Each row is a point on a landscape with many peaks, with its height.
A climber steps from a point to the highest of its 2 nearest points, and stops where none of them is higher. Distance is the straight distance between rows; heights are no part of it.
k796: [ 35.8  -7.4  40.2 -14.2  40.5 -45.7  -3.3 -30.7 -17.0  48.3  16.1  11.3
 -20.6  -7.9   0.2   2.0  27.4  49.7  14.2 -21.7  61.2]  (h 196)
k209: [-14.2 -20.5 -46.2   1.3 -19.4  10.1  10.4 -23.0 -18.2  18.1 -42.6  10.2
  12.8  19.2  17.0 -33.1 -33.0   0.8  17.3   3.2 -24.1]  (h 474)
k89: [-31.0 -18.8 -38.9  15.3 -13.8  38.3  -7.1   8.6 -28.0 -15.1 -15.8 -10.3
 -26.1   4.5   2.0 -18.5 -13.9 -16.7  19.4   5.7  -1.3]  (h 455)
k536: [-13.5 -12.1   1.1 -23.8   7.2  16.6  -2.4 -25.0  20.7 -16.8  -1.8  18.3
   4.1  13.8  38.7 -12.6 -28.4  -0.4   5.9  11.6 -19.8]  (h 619)
k817: [ 33.5  30.7   5.8  -2.2  45.5   7.4 -10.1  23.2   2.4   1.3   1.3 -40.2
 -41.6 -21.1 -25.4 -12.4   0.4   8.6  32.8 -52.4   7.2]  (h 547)
k671: [  6.0 -34.7  -3.6 -30.3  -3.0 -35.6   6.6 -22.3   0.1  23.7   2.4  17.0
   4.4   9.5   1.6 -39.5 -11.9   4.8  36.3  -2.8  48.3]  (h 66)
k434: [  4.4  19.1 -12.3  43.9 -37.8  20.7  32.7   8.0 -25.6 -35.3   8.7  -5.1
 -14.5 -22.3   4.1  19.0  29.6  -8.2  -6.6  -0.2 -12.5]  (h 364)
k744: [-20.6 -30.9  -7.0  44.0 -40.7   3.2  12.2   5.2 -18.1 -33.1  12.2  27.3
  -1.0   5.6  35.6 -33.9  -1.6 -10.6  10.6  23.4  22.8]  (h 497)
k863: [-21.5 -12.0 -45.6 -25.7  -6.4  11.4 -13.3  -2.2 -18.7  47.3 -47.7   2.9
  27.8   7.5   1.1 -13.5 -22.7   0.8  11.9   9.0 -40.4]  (h 439)
k979: [  2.9  -0.3  21.0 -10.4  69.2  -3.4  -3.4  48.9  48.3  36.7  11.3  -2.3
  -1.1 -12.4 -11.7   3.8 -14.5   0.5 -39.1  -4.5 -27.9]  (h 568)
k981: [  6.7  16.9  -6.1 -10.7  71.1  -8.7 -13.7   3.4 -21.6  29.4  -9.7  -3.5
 -23.6  -3.9 -29.8  -3.7   8.6   6.5  -6.0  -3.2  19.2]  (h 618)
k654: [ -9.3   8.5 -41.6  35.9 -28.8 -17.3  24.2  22.5 -57.6  20.4 -26.9  12.8
   7.8  -1.4 -28.8   0.3  23.1 -15.2  14.2  11.0  -3.7]  (h 163)
k120: [  6.6  31.6   0.5 -22.1  45.0  -5.8   0.3 -15.4  12.2  -1.8 -32.7 -37.7
 -15.8  -0.8  -5.7 -46.0  -2.8  -8.2  36.8 -59.2  -7.7]  (h 344)
k87: [ -8.6  10.7 -32.5   8.5  -9.9  12.0   3.1  26.5 -22.5  -2.6 -13.6 -18.6
 -12.4 -15.8 -57.0  15.2  -4.1   4.4   6.8 -14.2 -17.6]  (h 393)
k847: [-20.8 -20.5  12.4  18.3 -36.5  34.7  -1.4 -23.4  22.0 -65.4   8.4 -11.7
   3.6  12.4  24.7   9.4  -4.0  32.2 -12.6   5.3 -17.0]  (h 227)
k72: [ -6.2  32.7 -21.9  40.8 -34.4  -1.3  29.9  20.6 -37.9 -10.6 -11.0  10.1
   7.1 -23.7 -24.5  51.6  31.0  -0.8  -9.3   1.4 -27.7]  (h 372)
k353: [  9.4  -9.6  -4.9 -13.5 -35.0 -32.9   2.5 -25.3   2.2  66.9 -35.9  -0.2
  51.3  14.9  10.9 -15.2   4.7  21.2 -26.7  32.1  -5.4]  (h 763)
k124: [ 21.5  12.5  18.7 -42.2  22.1   3.1 -11.7 -23.2  12.6 -13.2  -3.5 -22.5
  -9.9  -9.7  13.7 -23.5   0.2 -10.6  29.1 -71.4 -11.6]  (h 305)
k161: [  0.3   7.0 -11.3  37.7  -9.4 -39.5  29.1  33.4  -8.5 -13.6  15.6  29.0
  -9.0  -9.2  12.3  -9.8  22.9 -14.2  -2.0  38.6  44.3]  (h 353)
k352: [ -3.2 -22.8  49.6  11.2  -7.8  50.8  -1.5 -35.2  54.6 -69.3  16.7   6.1
   8.9  21.2  34.8   8.0  -7.8  21.8  -7.1  16.9 -10.2]  (h 248)
k389: [-29.1 -17.8   5.7  30.5 -46.9  53.9  -3.1   4.8   7.3 -55.5  15.9 -34.0
 -18.7   6.5  11.8  20.1 -13.0  11.9   8.3 -19.6   3.3]  (h 216)
k855: [ 31.8 -22.4  11.2  13.1   5.0 -34.2   7.5 -25.0  27.8 -19.8  11.3  18.0
 -17.7   8.4  17.7 -47.5  15.8   3.9  21.9  27.6  49.0]  (h 80)
k180: [  1.4  13.4  -0.2  52.5   6.7  30.0  -9.8  58.1  37.8 -24.7   7.2 -35.6
  -9.4 -12.0 -22.9   6.0  -4.8 -14.8 -52.2   8.1  -9.4]  (h 624)
k65: [ 20.7  17.4  19.4  13.5  25.4  22.5  -7.8  13.4  18.9 -26.0  18.8 -51.9
 -36.0   3.8 -17.0 -35.4 -10.1  -5.9  21.9 -36.4   5.7]  (h 514)
k341: [-17.4 -35.0 -18.7   6.2 -38.3 -37.8  16.4   2.6 -52.4  30.0  -4.4  43.2
  32.3  -5.5 -27.7 -29.3 -21.4 -10.4  24.9 -26.2  36.0]  (h 578)
k403: [  1.5  13.3 -36.7 -11.8  -1.8  23.5  -2.3  -2.4 -11.7  17.3 -32.6  -5.9
  13.0  -2.8 -27.6  10.0  -8.9  -5.4  -1.2  -2.7 -35.5]  (h 410)
k955: [  1.9  11.4   1.1  23.8  45.8  12.7 -12.1  53.5  53.2   0.2   9.6 -24.8
 -16.3 -14.9 -20.5   1.0 -16.0   0.1 -46.5  13.1 -25.4]  (h 599)
k992: [-28.1 -21.1 -31.9  -2.0 -28.2   0.3 -12.6  25.9 -27.5  -7.8   1.1  27.0
   8.3  13.7  18.6  12.2 -25.5 -19.3  -4.7  58.8   0.2]  (h 397)
k498: [ 32.6 -15.3  67.5 -27.4  44.0  -0.8 -15.9 -14.5  40.8   5.5  40.9  13.3
 -13.5  -4.4  16.1  15.6  14.9  15.9 -13.4 -16.4   1.7]  (h 215)
k219: [ 19.0 -21.0 -18.8   5.0   4.1 -43.0   8.3 -18.0 -11.5   5.3   6.5   0.3
 -18.5   5.6   5.5 -29.0  16.6  18.4  22.2  10.7  41.1]  (h 74)
k950: [-13.3 -20.7  -9.9   2.7 -47.5  25.5   2.6  -7.9 -37.4 -36.3  36.1  21.8
 -30.3   1.3   9.1  38.4  -0.2  10.9   7.4  -0.9 -12.6]  (h 396)
k476: [ 32.9 -13.7 -23.5  35.3 -31.1 -38.7  31.5 -30.6 -18.4  12.7 -31.8  -0.5
  13.2   0.3 -16.8 -25.8  38.2   9.6  27.7 -28.7   7.0]  (h 177)
k872: [ 44.6  -6.0  46.5 -13.4  57.2 -27.0  -7.6 -30.8  19.3  23.8  24.9  16.2
 -35.6 -11.2   8.5   6.1  26.4  27.6  -2.8 -25.4  27.5]  (h 204)
k862: [-11.6 -17.1  -7.4  18.0  -0.2  22.5  -8.7 -13.2  40.0 -21.5  15.5  16.2
   2.9  19.1  32.8 -19.3  -3.0  -9.0 -15.0  52.7  15.9]  (h 107)
k425: [ -4.4  18.8  46.4   7.5  32.5  39.3 -15.5   6.7  77.4 -40.0  40.4 -15.1
  -7.8  38.1   8.9 -23.8  -3.2  -7.4 -21.9 -12.4  -0.4]  (h 293)
k203: [-13.6  14.9 -39.9 -11.9  42.5  -8.5  -7.0  10.0 -51.9  19.4 -25.7  -1.4
 -18.7  -2.4 -47.9 -16.0  -3.4  -9.9  38.4   5.2   5.0]  (h 146)
k344: [-44.1 -23.3 -13.6  15.6 -42.2  14.7  -8.9  18.0 -42.9 -27.7  15.6  39.5
  -2.0  10.1  22.6  21.5  -9.3  -5.0  -2.7  21.1  -8.4]  (h 418)
k988: [ 10.8 -16.0 -13.2  50.3 -25.9  -8.4  30.8 -16.7  15.8 -21.4 -24.9   0.1
   3.2  23.3  43.2 -35.9   8.5  -0.9  -5.5  23.8  -1.6]  (h 321)
k218: [ -8.4 -41.7  10.2  12.4 -63.9 -25.7   4.0  -3.9 -53.5  -5.8   3.5  54.1
  14.5  -4.9  -9.7 -24.1 -16.3 -12.3  36.4 -17.8  42.8]  (h 552)
k746: [ 14.9  17.8  10.7 -19.3  44.8  11.0  -1.9   6.0  38.5  17.7 -21.5 -23.1
  11.7  -2.4   8.4 -20.0 -15.8 -10.2 -19.5  -9.9 -31.2]  (h 334)
k229: [ 18.8  -0.4  -0.1  66.6 -27.8   4.1  41.4  -9.5  26.5 -39.8 -13.2   2.9
   3.3  -5.9  20.6   0.2  26.5   1.8 -22.7  26.3 -17.0]  (h 336)
k8: [-18.9  -0.7  11.2 -78.1  26.5 -18.8 -18.2 -32.5   4.5  25.1 -26.3  10.0
  21.3  15.3  53.9 -27.3  -2.9 -22.1   7.2  -9.2  -3.7]  (h 519)
k140: [ 18.9  15.3  13.1 -11.6  -8.2   5.5 -10.1  19.0   2.1  29.4   9.0  -9.4
  22.6 -17.7 -45.5  66.4   8.6  11.4 -37.7  -3.0 -36.0]  (h 476)
k460: [  8.7  11.5  21.0  -4.9  60.8   5.7 -19.6  45.3  13.1  23.5  18.9   0.3
 -17.1 -20.0 -26.8  38.2   5.0   6.3 -34.6 -17.4  -7.8]  (h 540)
k107: [ 20.9 -36.8  37.6  -5.2 -69.7 -31.7  43.5 -23.3  -9.9  -4.1  16.1  33.6
  42.5  -2.6  28.7  18.9   9.0  20.5   2.9   6.5  21.8]  (h 44)
k90: [  6.1 -13.4   6.0   7.1  29.9 -15.5  -8.1  19.4  27.8   2.0   7.5  22.8
  -4.6  -3.6   2.9  22.2   5.6  -5.1 -33.4  47.1  16.0]  (h 721)
k106: [ -8.5   8.0  30.3 -28.6  16.3  18.1 -12.3  27.6  39.4 -18.2  18.0 -10.4
  13.0   5.7   5.2  22.3 -20.8  -4.3 -32.2   0.9 -26.3]  (h 442)
k141: [ -5.4  -3.1  17.5  14.0  25.9   2.7   1.0 -34.0  58.8 -26.6  20.8  21.2
  -3.6  37.7  33.1 -46.8   1.4 -17.9 -14.9  41.9  29.1]  (h 98)
k877: [-35.5 -25.7  -1.2  34.1 -62.8 -15.7  14.6   9.8 -44.3  -2.9  -8.0  47.7
  14.2   7.0  15.5   8.2 -14.6  -5.5   4.9  13.3  -3.6]  (h 438)
k367: [ 15.8  23.8  12.4 -20.5  34.3   0.9 -14.5  25.3 -18.6  47.9  -7.6 -14.4
  19.9 -19.1 -46.3  41.7  11.8  15.7 -15.9 -24.2 -27.0]  (h 492)
k714: [  0.6  20.2  39.2 -38.4  32.8  15.3 -10.8 -34.0  42.3 -40.7  15.7 -11.5
  -4.2   2.4  28.3 -30.7  -9.4 -15.1   9.2 -43.4  -6.5]  (h 271)
k415: [-15.6 -14.8 -34.5   2.9   3.5   9.4   1.9 -17.3  15.6 -10.9 -16.4   9.6
  -2.6  16.9  38.7 -50.1 -25.9  -9.4  12.4  14.9  -4.4]  (h 532)
k648: [-42.6  26.9  -3.7   2.6 -18.9  50.2 -27.1  38.0  -4.7 -29.8  24.5 -59.1
 -27.5   9.9 -11.2  12.2 -25.6 -21.4  18.8 -13.8  11.7]  (h 202)
k393: [ -4.6   7.3  -5.1  23.3   8.5  29.0 -16.6   6.5  -6.2 -42.1  45.9 -12.3
 -42.2 -10.8 -11.0  17.3  13.9 -24.5   1.3   9.7  35.2]  (h 456)
k295: [  2.7 -36.0   3.5 -13.8 -50.3 -29.1  15.6 -21.1  -7.6  14.7   5.5  40.4
  36.8   6.8   9.9 -11.4  -3.2  21.4  14.9   0.6  31.6]  (h 52)
k954: [ 16.0  23.7  27.5  -7.7 -21.6  24.8 -16.8  15.1   0.0 -33.8  40.6 -32.1
 -20.2  -6.9 -34.6  46.6  -4.8  15.6   7.8 -35.4  -6.5]  (h 428)
k377: [ 11.5  -6.5 -31.3  44.5 -36.9 -31.3  44.9   1.4 -40.4   4.3 -26.6  16.5
  18.9  -3.3   2.6 -17.3  16.4  -7.7  10.7  -6.4  -3.3]  (h 169)
k386: [-16.1 -39.4   0.8 -40.2 -25.1 -36.2   9.1  -2.2 -10.6  18.7  11.1  40.2
  23.7  -6.0   7.7 -28.2 -14.6   2.8   6.9  25.3  50.6]  (h 58)
k146: [ 53.4 -16.1   7.1  18.0 -13.6 -40.2  30.4 -43.5  -5.7  15.4  -4.7   6.2
   2.9   2.4 -13.5   0.4  43.3  18.8   9.4 -16.9  21.6]  (h 184)
k81: [ 27.8 -18.6  21.0   3.3  32.6 -31.3  -2.5 -35.7  55.3 -11.4  13.6  27.9
  11.4  21.9  22.9 -37.3   5.9   2.3  -1.8  41.5  35.3]  (h 88)
k898: [-13.5  45.5  -3.6  -8.9  -0.3  22.0 -14.0  27.3  18.9 -37.2  -3.9 -70.3
  -3.0  16.7  -2.2   2.9 -35.5  -2.0  16.1 -33.2 -16.1]  (h 322)
k93: [ -8.7   8.2   8.8 -55.3  29.6  -2.3 -19.3 -13.3  -6.1  38.8  -1.8  23.8
  11.3   2.3  22.1  28.9  -3.2   3.7 -16.4  39.6 -21.1]  (h 672)
k972: [ 20.6   9.0   2.8  -8.8  39.4  -6.0 -10.8   6.2 -11.5   4.8  15.1 -12.8
 -40.9 -18.8 -29.0  17.9   9.3  12.2  13.3 -17.0  18.2]  (h 582)
k818: [ -0.9  -0.7  31.4 -43.2  14.8   7.2 -25.4  -4.8   9.7  29.2  16.0  16.3
  15.5 -11.5   5.7  65.6   3.8   2.2 -25.0  21.6 -33.8]  (h 608)
k615: [ 33.2  14.8 -12.0  38.1   4.3 -64.0  35.3  14.9 -19.8  12.4   5.7  21.6
  -0.6 -23.5 -14.6  25.1  43.4   4.5 -14.7  22.2  20.3]  (h 22)
k837: [ 13.0 -14.7  33.9  -1.1 -55.9 -34.7  29.6  -1.1  -9.4 -28.3  32.8  53.7
  19.2  -6.2  25.4  30.8   7.7   5.9  10.4  27.5  10.5]  (h 37)
k503: [ 21.7 -11.8   4.0   7.9 -27.7 -58.9  26.0  -4.1 -32.5   7.4  32.1  37.7
   9.8 -17.9 -14.1  12.5  27.3   9.6  36.1 -21.6  45.9]  (h 27)
k684: [-18.2  17.6 -30.6 -13.5  28.8  16.1 -15.1  29.9  -6.5  -3.9  -1.3   1.5
  -7.7  -4.4  -8.2   7.3 -13.8 -14.9  -4.3  31.4  -4.9]  (h 122)
k480: [ 15.6   2.1  27.3 -14.6 -15.3  22.4 -16.9  22.0  30.6  -9.7  16.7  -5.5
   9.6 -12.0 -13.6  61.0 -17.8  12.0 -40.7   3.6 -29.8]  (h 461)
k829: [-36.8 -41.9  -9.3  -6.7 -32.7  11.5  -6.3 -17.1  -6.4 -11.9  -7.5  29.9
  11.2  21.6  41.5  -1.5 -44.2  15.1   7.5  18.1 -18.8]  (h 518)
k42: [ -1.5  -0.3 -49.3  12.5  17.8 -20.1  14.6   5.9 -42.4  36.2 -39.5  -3.3
  13.8   4.5 -38.3 -12.2  16.0  -4.6  15.6   5.5   7.7]  (h 156)
k991: [ 12.1   8.5 -21.5  64.9   3.6  23.9  10.3  35.0  20.3 -15.2 -19.0 -41.6
 -26.4  -9.6 -37.0  -8.6   3.3 -23.1 -31.6  -1.9   5.6]  (h 654)
k360: [ -1.7  21.8 -14.0 -20.7 -20.9  28.0   5.3  -3.9   7.0 -22.0 -16.4 -57.0
 -10.0  11.2  -8.2 -18.8 -33.8   3.9  36.9 -53.8 -19.5]  (h 303)
k40: [-15.6 -23.0 -37.5  25.4 -19.9   0.6   2.5   9.2 -28.3  -7.8 -15.9  11.1
  -9.8   6.7   5.3 -36.7   5.1 -29.1  22.0  20.5  23.0]  (h 473)
k321: [  3.0  14.6   5.0 -37.1  38.3  -7.4  -6.7 -34.2  29.1  42.4 -42.5 -22.9
  21.8  -2.1  25.3 -36.6  -1.0  -3.0   1.2  -9.1 -21.8]  (h 376)
k192: [-29.9  -1.8   8.8 -66.6   2.2   9.8 -12.2 -32.2 -23.8   3.7  -5.9  10.6
   1.0   3.1  21.1   0.6 -15.6  -3.8  29.7 -25.4 -29.9]  (h 471)
k139: [ 21.6  13.2   7.1 -31.6   5.7  12.0  -1.8 -41.4  -5.7  36.4 -18.7 -17.1
  18.4  -3.5   0.0   0.7  11.3  15.0  -3.3 -34.6 -35.3]  (h 356)
k224: [ -3.7  10.9 -12.3  24.0  56.0  -6.3  -6.0  47.9  14.0  11.5   5.9  16.2
 -22.9 -11.1 -10.2   1.2   9.7 -17.9 -34.7  52.1  17.8]  (h 691)
k213: [  5.8   4.1   4.5   6.2  71.4 -25.6 -11.1  32.3   0.0  41.7  -2.9   9.9
 -24.4 -13.1 -11.3  -1.0   0.0  12.8 -28.2  34.1  32.6]  (h 659)
k892: [ -8.5 -43.9 -13.4  41.6 -53.6   0.6  35.8 -24.3   5.2 -29.9 -41.4   1.8
  15.2  19.1  50.4 -41.7 -11.8  22.3   0.4   4.7 -14.1]  (h 299)
k819: [ 23.9   1.1  23.7 -34.8  -8.1 -17.5  -5.8 -61.5  12.2  62.1 -21.1 -19.5
  20.7   9.7  19.1 -19.5  16.1  29.7  11.9 -29.4 -25.4]  (h 387)
k941: [-13.9  51.2  18.5   1.4  24.6  13.6 -29.5  57.8  11.2 -12.9   5.5 -54.9
  -9.0  18.0 -11.9 -10.4 -18.0 -16.2  12.3 -42.2  -7.2]  (h 338)
k535: [ 46.5   8.2 -23.8  54.5  19.3  -6.8  22.4  12.7  21.6   1.1 -30.8 -19.7
 -18.3 -15.9 -28.3 -26.3  16.2  -9.7 -17.3   0.2  -0.3]  (h 616)
k25: [-16.8  31.9  24.1  25.9  29.9  31.2 -19.7  22.9  78.9 -26.9  13.8 -46.6
   5.4  26.6   6.2 -39.7 -23.4 -13.2 -22.8 -16.1  -1.4]  (h 311)
k337: [  0.0 -13.6   5.9  -3.3  -1.5 -21.0 -11.6 -11.5  23.9  62.0 -18.3   3.0
  28.9   7.6  14.9  -1.7  -7.9  13.5 -38.7  51.0   0.1]  (h 828)
k804: [-31.4  10.1  -7.7  41.8 -39.7  62.6 -10.9  20.9 -13.7 -31.9  22.8 -59.2
 -14.7  -2.6   0.2  32.5 -16.9 -10.8   0.7 -22.4  22.2]  (h 209)
k473: [-34.6  33.3  17.2 -55.2  31.9  19.4 -13.5  13.3  22.5 -26.4   2.6 -20.9
   6.3   1.3   9.5  -2.2 -23.6 -24.6 -10.0  -9.1 -20.2]  (h 411)
k942: [ -8.3 -23.9  -7.9 -41.3 -22.6  13.5   0.5 -45.4 -26.6   1.5  -2.8   4.2
   8.9   1.0   7.0  12.1 -22.3  22.2  18.3 -36.6 -43.3]  (h 539)
k745: [  5.1  -8.1  11.6 -51.5   3.8  -9.3  -2.1 -55.6   8.1  38.5 -30.2  -9.8
  17.7  14.9  39.2 -47.9   5.3   1.6  22.0 -21.7 -15.3]  (h 429)
k677: [-24.0  32.5  16.7   0.5  50.5  10.4 -22.3  54.7  53.7 -17.8   3.4 -53.1
  -4.5  19.9 -17.4 -27.9 -24.3 -25.9 -14.6 -19.4  -3.1]  (h 325)
k933: [-24.9 -36.7   7.2  35.7 -51.8  -8.3   5.9  -7.8 -28.2 -11.4  10.6  35.5
  -3.4   7.5  14.8 -52.2 -32.9 -25.5  29.8   2.8  49.2]  (h 524)
k783: [  7.6 -11.3  19.6  -8.1 -40.4 -40.9  16.2  -1.8 -30.1  -1.3  46.8  48.3
   9.0  -5.8   4.2  39.8  29.7   3.3  13.3   2.6  31.3]  (h 31)
k177: [ 18.1   0.4  44.6 -55.7  38.1  -2.0 -10.5 -30.0  38.9 -17.5  24.4  13.6
 -14.8   9.9  29.2  -2.7  -6.4   1.4  11.8 -11.2   4.8]  (h 239)
k727: [-15.7  -7.2 -14.4   4.4   7.7  29.9 -18.4  13.4  17.8 -37.0  16.4  -2.2
  -7.7   5.0  11.3   5.2 -12.9 -15.4 -20.2  48.2  -6.2]  (h 114)
k558: [ -9.2  -6.2   4.5  47.4  -6.0  44.2   0.3 -10.8  19.5 -56.9  37.1 -33.6
 -29.8  -0.8  18.2  11.4  16.5 -24.0  -8.7   2.4  47.4]  (h 469)
k248: [-43.6 -46.1  10.3  33.8 -61.0   7.1   0.9  -8.2 -17.2 -30.9 -30.7  34.7
  13.2   9.4  31.7  -2.0 -17.1  15.2   3.9  19.2 -22.3]  (h 463)
k919: [ 23.5   7.4  15.4  59.9 -27.1  20.1  24.4  20.6  28.8 -41.1   1.2 -23.7
  -8.1  -8.8  -1.1  16.6  19.1   6.8 -45.1   7.3 -18.0]  (h 346)
k285: [-14.7  16.9  13.2 -61.0  54.2 -12.1 -19.0  -1.4  10.8  17.1 -10.6   3.8
  -6.2  -2.5  22.9 -16.1  -1.8 -25.3  -3.7   1.4  -3.8]  (h 652)
k459: [ 10.7  14.9  -5.4  32.4  -7.6 -37.1   9.3  25.3 -17.9  32.9 -11.4  30.4
  14.8 -23.8 -15.9  41.4  26.8   0.5 -33.7  30.8  -0.2]  (h 20)
k669: [  6.9  21.7   6.1 -32.1  -5.1  20.9  -2.3 -11.2 -11.6  -1.5 -15.5 -31.9
   1.7  -1.6 -15.4  11.1 -11.2   9.4  16.8 -51.0 -39.3]  (h 328)
k508: [  1.3  -4.4  43.2  -1.5  18.4  35.1 -11.3 -30.2  51.2 -50.5  41.0  -8.5
  -6.6  18.6  18.4  -8.9 -10.7  -6.6  -5.7   0.7  -1.6]  (h 272)
k292: [ -4.0  27.6 -35.0 -15.9  33.0  24.2  -2.4  11.8 -17.2   2.3 -31.6 -31.2
  -9.0  -0.1 -17.0 -38.8 -10.5 -12.3  34.8 -30.1  -6.0]  (h 391)
k152: [ 23.3  10.1  -6.6  34.1 -22.0 -57.8  41.4   3.9 -37.4  23.2  -4.1  24.4
  12.4 -12.1 -10.5  -0.3  42.2   7.6  12.7 -10.8  46.2]  (h 25)
k381: [ 22.4  -0.7 -28.4  14.5 -23.0  -6.6  12.7 -30.0  -6.1  42.6 -44.7  -9.3
  20.9  -1.3 -11.5  13.4  18.8  23.8 -10.1   0.9 -21.9]  (h 686)
k599: [ -1.8  12.1  15.5 -43.4  40.2 -19.7 -24.8  -1.4   0.7  66.2  -7.4   9.3
  15.7  -5.1  14.7  -8.1  -8.2   2.5  -8.5  17.7   7.8]  (h 785)
k792: [  0.5   9.8   8.3  -6.5   0.7  20.8 -17.5  24.9   1.6 -25.1  37.2   2.7
 -29.7 -13.4 -25.4  35.1  -0.7  -5.9  -5.7   1.0   0.7]  (h 443)
k3: [-36.1   9.3  -4.4 -48.9  12.7  24.8 -21.3  -3.3  -7.3 -24.9  14.4  -2.5
 -17.5   5.4  14.4  -3.5 -24.3 -18.8  25.6 -12.5 -11.0]  (h 415)
k410: [-20.1  16.2 -24.6 -36.9  43.5   2.1 -23.8   6.6 -36.1  23.3  -2.5  13.2
  -2.9   3.9 -19.7  11.9 -18.9  -6.4  24.9  10.8  -7.7]  (h 133)
k385: [  5.0  -6.1 -18.6  -8.8 -40.9  -7.6 -10.3 -37.2 -13.2  69.5 -19.6   0.4
  48.9  11.0  -7.5  20.3  29.1  30.2 -23.5  10.4 -14.4]  (h 719)
k467: [ -1.5   3.3   8.9  30.6  21.9  44.3 -10.4  -2.2  41.6 -31.4  23.5 -41.4
 -28.6   9.5   5.3 -22.6   4.5 -17.2  -2.0 -15.2  24.0]  (h 488)
k637: [ 13.1 -11.5 -20.2 -11.0 -11.5 -13.5   6.4 -41.5 -33.1  23.3 -18.3   1.1
   1.7   0.0 -23.9  -1.9  12.1  19.8  44.2 -39.5  -7.6]  (h 653)
k569: [-18.4 -22.4  -1.6  -8.9 -41.9 -29.9   4.9  15.3 -18.1  -1.1  16.4  47.2
  26.1   5.6  14.7  23.4 -14.1 -14.7  -8.8  44.6  19.1]  (h 377)
k307: [ 14.6   1.3   6.2 -13.3 -34.2  27.3   2.1 -15.5  -6.4 -35.6  20.9   0.8
 -24.8 -13.1 -14.0  43.9   2.6  22.1  11.4 -23.8 -22.9]  (h 412)
k135: [-17.1  48.1  -4.9 -17.6  45.1  10.5 -13.8  44.2   6.5   4.5 -25.5 -43.0
 -14.9  -5.1 -29.0 -25.4 -19.3 -29.7  11.9 -31.1  -8.1]  (h 358)
k450: [  0.7  28.1  23.3 -45.8  39.5   6.9 -23.4  45.5   0.1  23.3  25.2 -12.1
   4.1 -19.2 -31.4  49.3  -9.0  -1.2 -17.4 -21.4 -32.8]  (h 515)
k875: [  5.4 -16.2 -29.5  -1.4 -15.6 -37.3   3.0 -18.3 -58.4  40.3 -12.5  25.2
  26.7  -2.2 -32.3 -11.6   6.7   8.5  32.5 -18.9  21.7]  (h 607)
k358: [-21.5  20.5 -35.6  28.1 -22.2   9.7  18.4  37.0 -25.4 -10.9 -22.9 -12.1
  -1.2 -11.2 -38.9  46.0  -2.9  -6.2 -30.1   2.9 -38.9]  (h 381)
k333: [ 16.2 -16.7 -10.1 -37.3 -21.1  -4.0  -9.5 -54.5 -33.8  27.7   4.9  15.6
  16.2  -3.7  -2.3  30.0  12.5  25.6  15.6 -24.1 -23.6]  (h 597)
k750: [-16.8   6.2  -1.7  24.9 -37.2 -19.3  15.4  37.9 -29.9 -22.4  22.9  43.5
  15.5  -2.5  16.7   5.0  11.8 -26.2  -8.5  61.6  26.3]  (h 362)
k509: [-42.3  16.3 -40.1 -12.4  19.3  44.9 -11.9  14.2 -23.6  -6.9 -10.9 -26.8
 -17.6   9.2 -10.8 -31.8 -22.7 -21.1  31.2   3.4 -10.5]  (h 427)
k616: [ 19.1  -9.6 -18.5  -7.5   1.9 -25.4   2.1   3.6   9.6  31.6  -6.7  15.3
  14.9   0.8   3.5  -0.9   2.9   1.4 -14.1  44.7  15.3]  (h 766)
k270: [ 41.2  -2.0 -21.0  39.3 -11.5 -14.8  34.4  -4.6   5.5  22.7 -40.8  -7.4
   1.0 -13.7  -9.7  -7.7  27.3   3.5 -19.1  20.9 -10.5]  (h 651)
k75: [ 43.1 -10.5   2.9  -0.5  15.6 -46.1   0.3 -38.5 -11.0  49.9  -2.0  -1.4
 -11.3  -7.7 -17.8  -6.0  42.3  31.9  -1.8 -23.2  38.7]  (h 190)
k768: [-11.9  21.0   8.7  46.7 -44.7  19.4  26.0  15.6   0.3 -55.5  -3.1 -10.5
   2.4 -15.8   5.4  42.3  10.6   5.4 -28.6  13.0 -26.3]  (h 355)
k820: [  2.7   4.2  -2.4  15.9  13.8  -7.2   1.9  31.9   2.1   0.0   8.8  17.2
  -6.4 -27.0 -34.1  56.3  28.0   2.0 -35.0  31.9 -12.1]  (h 18)
k704: [ -3.8  16.3  22.6 -54.1   9.7   6.4 -33.2 -30.9 -15.4  32.1  14.2   8.1
  17.3 -11.3 -14.0  53.8  20.7  10.6  -5.3 -16.4 -26.9]  (h 571)

For each start below, name the point where the climber stops.
k106 => k991
k219 => k637
k792 => k337
k615 => k637
k988 => k536
k161 => k536
k42 => k637
k292 => k637

Call two points neighbours if one is among the 2 nearest of the other. Go from one point of each pair to the other, from neighbour to neighbour, staying as high as possible. Name the lowest point that can't be avoided.
k337 / k991 => k535
k536 / k745 => k950
k637 / k337 => k473
k637 / k599 => k704
